Each row is a point on a tangle of strands that fork and nearly touch. The rows are in no order.
Points whose rows are less than 113 apart are linked; no others are. Some points are linked to none.
tafa: [ -4 -10  24  17  16 -24 -35   8  39   5 -46 -10 -33   3   4 -13   9   2
  -3   1   3  20 -22  -5 -10  44  -2 -34   2   1  26  13  50  12  36   1
 -20 -34  11]
rok: [-23 -20 -24  -4   9  19  33  -3 -13  26  22   1  19  -8 -31   3 -15 -13
  -1  31 -25 -15   2 -10  62 -45 -32  31 -13  31 -11 -15 -43   6  -4  30
  23 -20  -8]
rad: [-14   2   9  -3  16  -7  19 -13   8   2  11   0  13  12 -30   6  -2  -5
 -35  38 -14 -24 -10 -20  14 -11 -23  26  -1  -9 -13 -43 -31  27   2  28
 -13 -58 -16]
sig: [-12 -13 -17   2   5  -8  15 -36  -2  25  -1 -27   1  32 -16   9 -25 -11
 -13  -7   8 -20  79  31 -14 -16  -4  32   7   6 -17 -22 -45  34 -35  26
  18  -8   7]
gasor: [ 13 -31   7  20  -1 -17 -31 -14 -21 -28  28  -9   3  11  27  12  39  -6
 -20  16   5 -23 -10   7  21  27  18   3 -22  11  39  29  35  21 -17 -23
 -15  20  23]
pibog: [-16 -23  -1  -1   5 -25 -15 -32 -28 -15   5  11 -16   0 -21   3  42 -33
 -11  33  21 -29  20  -9  14 -10   4  50   4 -35   9 -48   9  32  -2  -7
 -55 -23 -25]
guz: [ -2 -15  -7  11  -9   2 -19 -25 -13 -14  15   8  20  18  -2  31  34 -13
 -10  18  14 -34  16  40  45  33 -12  27 -15  18  59 -38   8  42  -2 -17
 -30 -22  16]
duba: [-10 -46 -24  24 -17  29  32   0  25  29  -1   7  10 -12 -31  -7  -3  -3
 -33  -1 -24 -32 -13  -2  -5 -12 -18  23  29  -5 -44  -8 -45 -13  10  31
  -6  -6  10]
noza: [ -3 -25 -14  16   0  12   6  10  51  11 -39 -10  -3   4   6 -26   2   5
 -48  14   2  40 -44  -3  21 -17   0 -21  32 -12 -27  -7  -4  -6  25   4
 -21 -22 -16]
libo: [ 32  18 -33  -5 -20 -11 -22   7   5  22 -19   3  -1 -33  -5  -5 -22  11
  60 -34  38  16  13 -23 -35  -2  11 -10  25 -46   1  23  10 -33  -1  -7
   2  24 -10]
digo: [-20 -15   4   4  15   4   0 -22 -23  -1  -3  -6  -8  10 -41  -3  13 -25
 -21  37  13 -21  16 -18  16 -19   4  29   8 -16 -11 -52 -29  35 -14  -6
 -28 -41 -21]
fafem: [-28  13  13 -14  18   6  -2  27   5   3   0   8 -33 -26  -2 -21 -25  25
  43 -16 -30  18 -13 -51 -22 -11   2   3 -24  10 -18  45  20 -22  18  20
  47  -2  16]
zike: [-10 -37 -37   7 -24   6  -9  -8   4  18 -15   2  11 -21  -5  -1   5 -22
  -6  11   3  -9   4   6  48  45   6  32 -13 -13  22  22  38  -5  28   9
  -8  -8  24]
kiso: [  3  10   2  11   2 -21 -50   9   9  -2 -20 -24 -14 -20  17 -21   0  15
   8   6   5  16 -20 -33 -17  32  13 -26 -17 -18  39  42  42  10  13  -8
   2 -14  23]
lafef: [  7 -53  -4  23 -14   7 -13  18 -11 -20  -5  49 -11  -7  12  40  47 -23
  14   1  -5 -22  18  43  47  -7 -13  13   3  47  43  -9   4  -4  25 -38
 -37 -25 -20]
segi: [  1 -22 -25 -10  10  33  29 -13 -13  11  11   1  29   3  -1  -9   3 -27
 -21  35 -14   9   1   2  34 -39 -10  13   4   8 -15 -16 -23   4 -13   0
  -1  12 -20]
rasen: [-15  24 -23  -4 -10 -10 -12  30 -38   8   9   0  15 -22   1 -18 -26  -7
   7  19  29   1 -66 -36  32  14  11   4 -21 -38 -11  24  11 -30  20 -14
  -6   6  26]
kave: [  8  20 -40  27 -23  28   8   5  -5  33  37   0  36  -2   9  -1 -12  16
 -30  25  17 -16 -24  -6 -32  66  14  12   6 -38   2  25 -19  -5 -11  17
 -11  12  21]
rami: [-13 -37  -5 -12 -11  11  -9  20 -13  13  22  21  -4 -10   7  15   6 -20
  24 -18 -32  -3   5  21  71 -25 -42  23  -4  47  22   1  -2   0  14   8
  18 -26 -10]
tup: [ 16 -43 -41   4 -31  -5 -19  16  -2 -10 -23  23  -2 -23 -20  21  28 -36
  31  -6  17 -27   7  37  74 -15 -33  11  16  25  34 -29 -17 -16  19 -26
 -35 -44 -30]
rufas: [ 20  31   4 -15   1  -6  -6 -37  -7   7 -43  -7   9  33   5  15  -6 -13
  17  -8  25  13  40  37  -1  -3  11 -21   7  -3  -7 -41  -9  13 -10 -25
 -23  -7 -20]
rugu: [ 39   3  -5  17   7   9 -30  -9   8  -8 -32 -11  26 -11   5   9  39  26
  30  29  17  21  35  26 -25  55  68 -20  -7   9  43  18  41  11   6  -6
 -12  41  15]
Kelu: [  0   4   6 -32   3   2   2  18 -30 -11  -3  40   2 -23   1   4   6 -24
  24  10  -2  16 -25  -4  37 -19 -11   3 -16  13   4  -3  38 -52  35 -17
 -15   6 -17]
ruke: [ -8 -20   9   5  17  26   3  25  31  16 -23  10 -32 -18 -10  -5  -5  19
  19 -33 -34   3  -9 -27 -31 -10  -9  -2   3   6 -22  35  24 -28  35  21
  30  -1  26]
fetun: [ 12 -20 -18   9  23  39  -3  -7 -23  19 -19 -10  27  17  -4  15  32   2
  15  33  14  13  49  76  21  41  26   3 -18  34  29 -25  16  33  17 -24
  -5   6  11]
zozim: [  5 -32   7  47  12  -2   6  -9  34 -27 -13 -17  32  43  -3  -1  24   7
 -73 -16 -18  -4 -24  66 -42  -3  -4 -21  33  36  22 -32 -28  21  -1  -1
  -5   1  24]
rigud: [ 29 -21 -35  -7 -13   2  -2   4   3  14 -33  12   6  -7 -25  20  16 -27
  28  10  20 -21  48  36  59 -14 -22  10  37   7  16 -55 -21   8   6 -27
 -41 -40 -50]
bugeb: [ -4 -27 -24  26  15  14  12 -18   2   1   7 -31  39  46  -8  18  33  25
 -91  32   2 -24   5  57 -34  63  17   6   5  30  34 -13  -7  37 -19  17
  -4   5  43]
zula: [ 23 -40  -1  27  -4  -7 -22  -1 -18 -13   9  -7   8  15  30  -1  38  -6
  -5  -7   8  -9  29  20  -6  10  25 -11  -4  20  19  50  13  11 -29 -22
 -15  42  31]
dagu: [-28  -3  41   0  27  11  10   9 -21  -5  11  21 -13   1 -15   6  14  -1
   2  -7 -36 -11   1   8 -15   6  -2   6   1  21 -12 -32  -5  17   8   5
   6 -30   1]
Ruv: [  2 -10  -7   5 -28 -15  -5  -1  14  25   0 -40  -3  15   3 -21 -33 -18
 -37 -15  16 -11  -2 -18  29 -21 -18  -7  23 -27 -42  -4 -42  13 -36  -3
   9 -16 -16]
tudub: [ 15  54 -18 -14 -20 -11  21 -14  52  12 -13 -16  21  -1  -7 -11 -39  11
 -30   2  12  33 -47 -20  -3  -5   1 -20  -1 -51 -21   2  -8 -18  -3  15
   4 -11 -13]
non: [ 17 -23  -6  -4 -20 -13  -2 -21  25 -17  -7   2   9  -4  17 -18  -2 -15
  -6  16 -13  10 -36  -4  40 -11  -4   0 -27 -11  41  36  47 -34  32   1
  -9  18  13]
viv: [-27  -8  34 -24  38  25   3  -5  -8   4 -34   4 -38  18 -33   1  12   4
  10 -12 -11   4  56  22 -21 -37  -4  -5  28  25 -31 -58 -22  52 -12  -6
   7 -31 -46]
das: [-12   4   7  23   3  -8  27 -16  28  10   1 -19   3   3   1 -18 -33   8
 -42 -25 -11 -11  -7 -13 -69 -16  -7 -14  -8 -17 -34   1 -49 -10 -33  15
  23  14  20]
zaman: [-11 -29  16  -7 -36 -32 -24  24 -22 -10 -18   1 -41  -6  21 -26 -18 -37
  15 -44  12 -34 -14 -28  40 -43 -24  -8   7 -10 -22  15  -4 -26 -18 -28
 -14 -11  -7]
Mubed: [-30  36   8 -10  28  26  22  42  27  17   6 -10 -17 -33  -1 -16 -16  41
  12   2 -20  31 -44 -59 -44 -14  10 -11 -21  -9 -39  24  -4 -22  16  11
  52   6  12]
Bafet: [  7 -30  20   4 -25 -13 -18  21  -8 -23  -8  25 -23  -7  26 -14  11 -24
  -1 -20   3 -15 -37 -16  17 -38 -24 -10  15   0  -5   1   8 -21   5 -44
 -26 -16 -17]
miv: [  9  14 -14 -14  -1  20  21  -6 -22  18  16  13  19 -11  -9   1 -13 -17
  18  10  13  13  19   4  41 -31   9  16  -8   0  -7  -3  -2  -2   1   6
   4  19 -25]
fuf: [-25 -17 -21  11  15  17  18  -2  10  53  -7 -12   1   3 -35  15  -4  23
 -30  35  -2 -20  21  10   4  51  14  41   1   7 -11 -11 -18  32  12  37
  14 -53  18]
sadiv: [ 47   9 -11   8   5  -4 -13 -10   8 -30  25   1  32  -3  29   7  27  24
   6  20  -9 -11 -22 -19 -33  26  23 -26 -14   0  46  57  30  -7  -1   7
  16  44  33]
fesig: [  9 -18  16  16  22   8 -17 -20  -6 -14 -30  -9   3  28  -3  19  45  24
   4  17  12  12  46  67 -18  47  55 -16 -15  28  39  -6  32  30   1 -14
 -15  21  32]
dab: [-27  22  17 -14   5 -15  16 -21 -15 -16  35 -14  -9  10 -15  16 -11  -9
 -16  32 -23  -1   3 -16  44  -5 -29  47 -15  13   8 -36 -19  39  -3  30
   2 -45 -24]
lon: [ 20  -2  26   0   7  -6  17  -4 -20 -42  -1  44  -3   4  26   0  22  -7
   3 -20 -20   1   0   5 -50 -60  -1 -30  16   7  -1  -7  -2 -20  -8 -35
 -31  53 -30]
Mapim: [ 21   0 -18  13 -35  -9   6 -47  15   1  36  -9  53  34   8  15 -13  -2
 -36  31 -13 -27  19  31  34  28  -6  21 -46  12  31  16 -20  18 -20  13
  -2  28  49]
Bel: [ -4 -24   1  13   1 -44   3 -48   2  -6   0 -31   5  31  -4  -9   4 -13
 -33  -1  11 -43  63  18  -2  -3   1  42 -14  -7  11 -19 -11  34 -35  14
 -12  -8  27]
limev: [ 25  -4  -1  21 -15 -27 -21 -25   1   6 -58 -15  22   5  11 -15   1 -16
  27  13  35  15  31  29  -8  26  30 -45 -16 -12  27   9   4  -3  -9 -33
 -36  32  31]
pinal: [ 52  48  -6  -9   5   8 -13   9  27 -12  25 -14  34  -6  30  10  17  38
  21   0 -19  10 -23 -25 -52  -2   5 -26  -1  14  46  52   0 -12  -8  -1
  52  39  22]
Ziluf: [ -4 -10  -7   2  -2   3  10 -18  -1  32  14   3 -15  13 -20   4 -11   2
   2 -21  16 -18  70   6 -23 -21   7  33  28 -18 -37 -13 -26  23 -24  37
   3  -2 -26]
nena: [ 19   1  -1  -7  -6   0 -30 -31  -7 -22  29  10  16  15  22  23  29   4
 -17  21   2 -10   0  19  41  28  10  19  -9   2  48  -4  33  31  -1 -11
 -29   7   4]
Sur: [-19 -14  28  17 -11 -29   2 -31  -4 -47  32  12   6  14  16 -13  19  -1
 -34  12 -24 -34 -46 -26 -13   5 -15  12 -37   0  15  28  19  -2   1   6
  -1  23  54]
kineb: [ 12  21  -8 -33 -19 -51 -13 -38  14 -28   5  14  -6 -14  -4   4  -4 -14
  11  -6   3   0   5 -31  16 -12  -2  25 -26 -43  19  11  48 -29  17  27
 -17  -6  -8]
kem: [ 10 -54  15  -5  -7   5 -10   9 -20 -25  31  34 -11  -2   9  26  43 -19
   4 -16 -27 -20  12  34  49 -24 -36  20   1  48  39   1  16  11   8 -15
  -8 -14  -4]
dubib: [ 11  48 -25   4 -12 -17   5  -1  29  24   9 -24  23  -6  -4  -8 -36  16
 -32  25  26  30 -56 -42 -14  31   8 -10 -20 -49   1  17 -12 -16   3  15
   1 -17  15]
lozu: [  1  14  -7   9  25 -15   2 -33  35   1 -19 -29   1   1   3 -18   1  18
 -29  14  10  25   4 -36 -66   5  31 -16   1 -43 -26   4   3  12  -9  17
   0   8  -6]
sapef: [ 12   7 -37  -1  -7  33  16  -5 -14  31  33  18  33  -3  -6  24  10  14
  19  16  -6  17  45  27  19  17  11  39  -4   1  11   0  21  15  12  24
   5  20 -15]
lin: [ -3 -19 -34  11 -10  35  22  21  21  38  -2  21  16 -21 -31   0  -1   5
  13   3  -8  -6  -9  17  14   1 -10  15  36   2 -29 -23 -26  -4  23  17
  -5 -15 -16]
Gepar: [ -1 -25   5  28  21   5  -7 -16  10 -15 -30 -27  14  39  -9  -2  48  22
 -55  28  13 -12  17  53 -35  65  50  -8  -2  11  43  -6  29  39  -2   8
 -19  25  57]
duni: [ 17  19  -9 -28 -15 -25 -25 -19 -35 -15  38  14  -2 -29  10  11   9  -1
  40  -1  23  -1  32 -27   6  -2  12  30 -18 -31  25  20  45 -12   6  19
  -9  31 -12]
bilan: [ 10 -69  -5  28 -17 -13  -5  -9 -15  -5 -11   5   4  12  15   8  27 -19
  24 -29  -5 -13  57  55  -9 -13  13 -13 -12  27  10   3   3 -13 -12 -21
 -13  56  26]
kezo: [-19 -32 -33  53 -18  51  23  31  -8  26  -5  17  42 -12  -6   0   9   0
   4  13   4   5 -22  46   8  31   3   0  40   1 -12  -6 -33 -16  22 -14
 -17  -1  -7]
Rop: [-18  19  -7  -3  19  14  12  23  22   9 -26 -18   4 -41   0 -20 -17  26
   0  21   1  29 -58 -66 -45  -7  18 -21 -14 -25 -25  15   6 -27  26  -2
  22   2  24]
Bog: [ -3 -24  -4  -8 -21 -10 -31  26   4   6  -6 -17 -32  -3  14 -19 -28 -31
  -8 -42  18 -29  -1 -38  19 -30 -26 -15  29 -21 -58   7 -22  -2 -33 -10
   3  -6 -18]
dupod: [ 14  38   7 -46  -4 -39 -24   5   1 -22  -6  17 -17 -17   2   0 -18 -18
  25 -14  29  -2 -22 -30  18 -10  -3  -5   6 -41   8  -6  41 -38  17  -3
 -26 -31 -15]
gorin: [-28 -44   2  18  -2   0  33 -20   2   8   1   6   2   5 -17  -9   1 -12
 -26  -9 -35 -33   3  -2 -16 -25 -15  28  -4   2 -15  -3 -25 -16   1  25
  -1   6  25]
rikoz: [-13 -34  11  27  13  10   7   0  34  -6 -38  10  -8  -4  -7 -21   4  16
   0  -2 -34  12  -7  -6 -23   2   3 -15 -22  13   2  35  33 -34  41  21
   5  14  48]
fufo: [ 19  -3  15  40  22  -8 -20  -3  24 -31 -64 -11   8  -9  11  -5  37  20
  23  33  10  38  14  20 -22  25  43 -32   1  -3  36  18  41 -12  29 -12
 -30  29   6]
pini: [  7 -14  -3  15 -15 -35  -8 -34  12  16 -40  -9   5  13  -7 -21 -10 -26
  13 -20  31  -5  24  16 -20  -1  12 -23 -12 -20  -2   5  -4 -10  -4 -12
 -32  21  26]
zal: [ 33 -38 -15  -8 -29 -21  17   3 -30 -16 -16  36   4  -5  19  22  33 -41
  30 -11  -1  -4  26  35  38 -45 -12 -13  -8  19  15  -8  14 -50  16 -42
 -42  48 -11]
Rebuv: [ 25  79  -9 -65   3   6  10  35   5  -6 -29  23  -1 -30   0  -6 -44  13
  64 -26  18  21 -41 -30   5 -19  -4 -27  17 -26 -30  -9   4 -56  18 -12
  32  13 -33]
gamap: [ -5  -6  33  13  23   8   4  -4 -33 -39  69  12  -2  22  22  19  35  31
 -16  -3 -36 -18 -15   7 -44  11  16  11 -12  36  21  27  26  14 -20  11
  24  40  31]
kivir: [-36  -9  35 -14  43  27  21   5  -3  13 -31  22 -20  -1 -42  14  10   2
  14 -16 -32 -12  36  37 -12 -16  -8  -2  17  45 -28 -53 -19  28  14  17
   7 -46 -15]
Kip: [-27  57  14 -52  -5 -17  13  29  -1  -5  23  -6 -37 -21 -27 -22 -60   4
  30   8  -1   7 -18 -43  28 -23  14  14 -16 -26 -66 -10 -16 -20  -9  29
  30  -9 -24]
Lodef: [  5  11  19 -63  -1  -5 -21  34   8 -15 -44  11 -43 -14 -12 -19 -18 -16
  21 -25  13  17   7 -14  31 -18   8 -28  29   1 -39 -20  15 -24   4 -26
   7 -25 -67]
toki: [ -9  25 -32  25  16  48  10  44  21  30   3 -20  12 -27   7   1   0  56
  -1   4   0  23 -41 -13 -76  62  20 -27   3  -1   0  39   2 -21  12   7
  41 -10  26]
zave: [  6 -27 -17 -12   7  22  -9   9  18  19 -65  -4 -15   0 -41  13  15 -15
  26   3  27 -13  48  38  37 -15 -10  -3  48  27 -20 -72 -48  20   4 -38
 -23 -46 -52]
bof: [-17   2 -17  24  18  50  15  52   2  42   0  -5  19 -19   2 -11   0  24
  -4  -1   0  35 -40  -1 -25  38  11 -29  -5   1 -26  24  -4 -19  14  -5
  23   1  20]
fimu: [  6 -32 -17  -9  -5  -8 -23   3 -31  -7 -17   1  -2  -7  11   6  26 -39
  -5  15  25  11  25  13  44 -26  12  12  -4   1  23  -7  23   0  -5 -32
 -33   4 -31]
gabed: [-38 -25 -25  46  10  49  24  39  11  51 -16  -4  21 -17  -8  -9   3   7
 -25  28   3  17 -27  23 -16  50  27   5  20   0 -25   7 -12  -5  19   6
   0  -5  10]
bami: [-13  28  19 -49 -14  19  -6  48  31  27  10 -14 -34  -6 -24 -18 -51   7
  -7 -15   4   2 -13 -14  47 -12 -10 -10  18  -3 -63 -34 -42  13 -21  12
  15 -33 -44]
netus: [-32   8  52  -6  38   5 -10  17 -21 -25  -8 -14 -31  19  16  -9   6  13
 -25  -5 -24  28  -8 -14 -19 -24  -7 -33  -9  22 -14 -10  -5  35 -34 -35
  26 -17 -14]
tek: [ 10 -18  27   1  15  15  10 -15 -15 -29  46  33  11  17   8  23  35  18
   2 -33 -32 -15  15  34 -42  -7  11  -7  -6  29  19  14  20   7  -5  -3
   9  48  10]
Nefe: [-34   4  36 -38  10 -11   4  -2 -29 -37  30   4 -25  -7   6  11   6 -22
   7  17 -28 -11  -1  -5  59 -23 -27  35  -4  28  13 -25  23  30  12   7
   2 -50 -28]
dilos: [ 10   9  18 -23   3  26 -14  40  34 -15 -49   7 -45 -10  16 -14  -8   8
  13 -47   7  44   5 -17   2 -16 -14 -32  50   0 -45  10   5 -10  16 -31
   9   0 -66]
teto: [ 19   7  15  -4   0   2 -12  30  34 -28 -73  17 -32  -1  16  -2 -11  13
  37 -37 -10  51  -7  -8  -4 -10 -11 -41  36  17  -6   8  14 -38  32 -30
  10   8 -50]
Maro: [  9  14  -4  46 -11   0  -8  -7 -11  -2  20  -8  25  16  13   8  14   7
 -36  14  15 -30 -44   2 -44  44  10  -1  10 -19  23  10   3   4   0 -12
 -26  17  37]
pafel: [-17  15 -29  25 -15  -5  11 -14  -7  28  37  -7   8   0  -7   3 -25   3
 -21  -4  21 -37  -2 -16 -44  34   1  23 -10 -30 -15  29 -23 -18 -13  39
   9  -1  23]
mosev: [-28  45  21 -27   0  -3  22   9 -33  -3  61   0 -13  -6  12   5 -29   2
  23   7  -8  18  14 -13  24 -13  -4  41 -20  20 -10  13  -3   5 -16  48
  41   4 -15]
Zuv: [ 21  -8 -17  22  -2  11  13 -40  11  18  20  -5  42  35  -6  18   5  15
 -45  19   6 -24  39  50 -20  37  18  16  -6   3  20   4 -21  22 -13  23
  -1  18  35]
Kudud: [-23  30  39 -19  29   1 -20  24   7 -11   3 -29 -39 -11  10 -14 -25  15
  -2 -21 -21  32 -26 -42 -18 -18 -13 -38  -6   7 -21  15 -11  23 -27 -24
  47 -11 -19]
Piv: [-30  27  51  -7  12 -33  16 -33 -27 -53  29  -2  -2   9   7  -7   1  -7
  -5  25 -38  -7 -32 -21  -5 -11 -12   9 -47  15   7   2  14  -1  -5   9
  11   5  22]
Poza: [ 31  -8 -10  -1 -23 -22 -20 -12 -32 -11   4  17  -2 -20   9  14  26  -7
  47  -8  33  -8  40   4 -15 -10  18  13  13 -29  15   8  40 -22  -3   1
 -42  45 -15]
gik: [-10  -3  30  31  -6 -21   6  -9 -16 -36  58   0  -1  16  15   5   9  19
 -31  -4 -38 -41 -33 -30 -46  22  -9  31 -22  10  17  31  10   3 -20  23
  17  24  47]
fom: [  4 -26  -6   6   3  -4 -18 -16 -31 -21  -2  16 -10  -4  -2  11  46 -20
  -5  29  35   0  13  -9   3  -3  26  37  14 -35  14 -14  30  23   9 -20
 -65   2 -38]
pabu: [  8  29 -37   3   8  32  23 -18  -7  42  20   5  20 -14  -8  17   1  16
  12   3  16  30  58  14 -39  14  32  16  14  -2   5   5  -2  11  -2  38
  13  28 -27]
siruv: [  8 -16  -5  -2  -4  10   3 -10  -4  14  33  13 -20   5  -2  10  -1   0
  10 -45   1 -10  67  16 -19 -18 -13  24  33  16   1  10   7  19 -27  26
  17  10 -16]
gukod: [ -7   1  24  10  15   7  -4   9   0  -8  52 -33   9  34  22  13   3  26
 -53  15 -38  26 -22  -6  -1  28 -18  -4  -8  33  34  19  12  31 -26   7
  24   5  16]
sogo: [ 40  12  36   2   8  -3   3 -27  -7 -39  17  46  15  17  10  31  43  15
  31 -22 -22  -7  20  51 -26  -8  17 -32  -7  33  30  -5  22 -11  -5 -21
 -16  55   0]
neto: [ -5  34 -20   2 -14   0  12   0  15  28  50  -4   2 -12 -10   2 -48  31
  -6  -3   6  -8   5 -28 -35  18  15  22   2 -37 -39  35 -28  -6 -14  48
  19 -11   6]
rig: [  6 -14  -9  37 -18  -2  16   3  24  36  18 -31  27  31   0   2 -11  -2
 -59  14   4  -8 -28  34   7  37 -28 -17  11  17  25 -15 -32  27 -18   1
  -9 -25  29]
fevi: [  0 -13  -4 -26 -28 -32  -7 -34   5 -32   3   7  -7 -12  -1 -14  -8 -26
 -11   0 -14  -6 -20 -34  47 -25 -32  26 -24 -25  18  17  42 -32  24  14
 -10  -1  11]
vev: [-35  26  44 -25  11 -45  -1 -22 -43 -51  32  11 -24  -3  -6   8  -5 -19
  28   6 -20 -11  -3 -25  28  -8 -13  35 -28  -5  12  -6  22   0   5  16
   1 -13  -5]
voku: [  8 -12 -13  10  -1   1   9   2  46  -1 -27   0  12 -13   6 -19  -4  11
   2  26 -21  29 -44 -18   4   4   4 -20 -17  -4  20  45  35 -34  54   1
   7  11  25]
poz: [  8   4  33   0  11   2 -15  25  30 -10 -51   0 -28   8  13  -9  -9  12
  12 -33 -10  36 -28  -5 -12   8 -12 -57  16  14   3  14  17  -5  16 -27
  -5 -25   3]
konun: [ -2 -10 -12  22 -30  -5   7 -19  13  21  -2 -27  24  29   6  -8 -21 -26
 -35  -9   5 -22  -7   6   6  -2 -23 -12   6  -5 -10  -8 -42  10 -29  -3
  -6 -12  18]
zup: [  7  67  13 -41  16  25 -16  34  16  -5 -10  -8 -32 -23  13 -11 -26  30
  24 -33   0  32 -27 -50 -30 -23 -10 -39   8   3 -21   9  -6   9  -7 -18
  63  -1 -35]
Zat: [  5 -48 -11  -1 -14 -11   9 -14 -23  -4 -18   9  -1  -2   2   6  24 -47
  14  -5   3  -9  53  30  37 -35  -7   3 -21  19  17  -8  -1 -15  -1 -31
 -23  20  -2]
pum: [ 13  65 -12 -52  -6   5  14  20 -26  14   7  22   1 -21   0  -1 -55  -2
  63 -14  13  13 -11 -21  11 -23  -1   3   1 -26 -18  -1   4 -38   0   9
  20  14 -19]
Kesi: [-15  70  13 -56  -5 -11  30  15 -22   3  18  19 -21 -19 -23  -4 -43  -6
  41 -11  -2  10   2 -41   4 -41  -2   7 -12 -13 -51 -17  -7 -35   6  28
  23  15 -29]
luzes: [  1 -11  12  16  -6 -52 -18 -45   4  -1 -25 -17   2  30  -3  -1  -5 -13
 -10 -15  14 -38  37  22 -34   8  -6  -1 -10 -22   2 -12  -4  19 -19   5
 -32  -1  26]
Gasup: [ 11  49  -7   8 -16 -12  17 -24  50   6 -19 -16  12   4   5 -18 -40   2
 -22 -20  11  17 -34 -26 -42 -20 -10 -36   2 -39 -44 -10 -46  -6 -17  -4
   3  14  -1]
suzem: [ 26  42 -19  16   8  17  -4  26  25   8  14 -22  29 -24  27   2  -5  47
   8  -5  -3  12 -53 -26 -71  28   2 -28 -10  -1  22  32 -21  -9 -10 -10
  52  23  34]
kob: [ 10  89  10 -46  10  19 -19  38  -3  -2   1  -1  -9 -30   2   2 -33  37
  47 -23  36  29 -42 -48 -19   1  -7 -37  16 -14 -22 -16 -15 -15   2 -18
  52  -1 -36]
vabev: [ 10 -22  -5  25   8  -3  -4   7  26  -7 -66  -7  -1   2  19 -13  17  -6
  25   9  21  37  48  32   0  19  37 -38  13  -7  23   9  24 -23  22 -27
 -33  18  -4]
Siduf: [  8 -27 -24  20  25  25  -5 -14 -23   8  -8  -7  36  23 -17  22  39  -4
  -7  37  18 -28  40  61  33  22   7  28 -12  35  46 -49 -21  50   0 -24
 -11 -10  35]
Gaz: [  6   7  10 -19 -19 -23 -20   7  -4 -26   1  29 -17  -5   4   7   7 -23
   0 -13  11 -18 -45 -13  41 -11 -22  13  29 -29  10 -22  26 -12  22 -16
 -38 -53 -36]
funid: [ 51 -14 -12   0 -31 -27 -13   1 -34 -18 -22  30  -4 -12  27  14  21 -25
  50 -20  36   2  23   9  -5 -36   9 -14  11 -13  17   5  24 -47   1 -30
 -40  60 -25]
Gep: [-27  -4  41   0  40   2   7  -3 -36 -13  27 -16 -19  22   5   4  11  11
 -11  -6 -13  13   3  13 -24 -16  -2  -8  -6  24  -9 -23 -10  54 -43  -9
  26  -7 -12]
Nanul: [  0  22  17 -42   2  -3  -2  13   7   5 -22  -2 -23  12 -12  -6 -19 -18
   4 -18  -9  11   1  -6  33 -36 -16 -19  22  -6 -48 -36 -25   3  -9 -19
  -1 -30 -44]
tum: [ -1  27 -33   0 -10 -23   2   8   7   5  -1 -14  14 -27   0 -26 -27   3
 -21  24  25  16 -88 -47  16  30   3  -9 -15 -49   5  23  18 -14  20  13
  -7  -7  34]
Lupil: [ -8  25   8  18  -1   2  -6  29 -40  15  28 -12   3 -12  29 -12 -33  -5
  24 -11  17  -8 -58 -25  -2  16 -13 -16 -11 -15 -20  12 -17 -20  -1 -26
  10  -1  26]
Vobor: [ 29  11  15  39   0  -6  -6  -6  15 -20  24   0  18  10  23  -2  19  22
 -21  -4   4  -1 -46 -14 -54  15   4 -17   3  -9  21  23  11  -4   0   0
 -12  23  17]
gane: [-28  39  -4 -14  -5   9  29  10 -19  20  54   2   0  -8  -2   7 -34  18
 -13  16  -9  10   9 -27   2   6  -5  35 -18  -7 -20  18 -13  -1   1  38
  36  -9  -5]
Vefi: [  6  11   7  29  -7  -4 -31  19 -15   6 -18 -14  -4 -10  25 -20  -9   4
  30 -14  25   7 -36 -22 -20  26  11 -36   1 -20 -10  35   4 -19   2 -23
  -6   4  31]
Gepu: [-30 -33  -9 -14  13  34  18  25 -26  20  20   9   9 -12 -22   0 -10 -20
  30   3 -24 -10  24  14  59 -33 -34  25 -19  59  -6 -10 -30  12   1  13
  33 -16  -7]
num: [-28  -3  28  10  15 -30  37 -29   9 -16  -7   0 -13  11 -19 -13 -15  -1
 -21 -21 -35 -10   8 -23 -55 -25 -12   8 -18  -7 -25  -5 -21  -3 -12  30
  11   5  24]
bovi: [-18   1   4 -23   3  -5  11  -8 -27   3  49 -11 -33  11  13  -2 -14   0
  19 -11 -12   2  57  -1  21 -29 -10  28   0  29  -3   0  -1  29 -32  28
  33  -4 -30]
Dotu: [ -8  -7  16 -44  16  22  -3   2   4  25 -57  -5 -38  11 -46  -1   7  -8
  19  -2  19   7  61  23  25 -27  -5 -11  41  22 -47 -68 -47  35  -8 -25
  -4 -27 -55]
rir: [-18  23   0 -48 -19  -2   9  44  39  34  14  -8 -32 -11 -26 -18 -66   4
   1 -18  -6   0 -19 -29  41  -4  -4  12  -4 -22 -64  -3 -36 -15 -11  31
  38 -33 -21]
tisu: [  0  -5   2  16   2   7  10  -7   5   9  47 -17  18  44  15  14 -12  17
 -52  -5 -30  -5 -20  32   1  32 -26   5  -5  40  25  14 -24  12 -23  15
  33 -25  28]

A fork is a point with three links, a tip a point with one. Leave the first point through the second and follow the links. Name the first fork or tip that comes.
sogo; tek: Zat
kineb; dupod: gukod
suzem; pinal: fesig
Zat; fimu: sogo
Mubed; fafem: kineb
kob; zup: pabu

Follow the links from the first point to the second, and from the first to the third. Name the last point that the two ways share.
nena; vev; rig: Zat
gik; fevi; fetun: Zat
gukod; bilan; rikoz: kineb
Mapim; vev; neto: fesig
Bog; zula; Mubed: kineb
zula; kave; Zuv: fesig
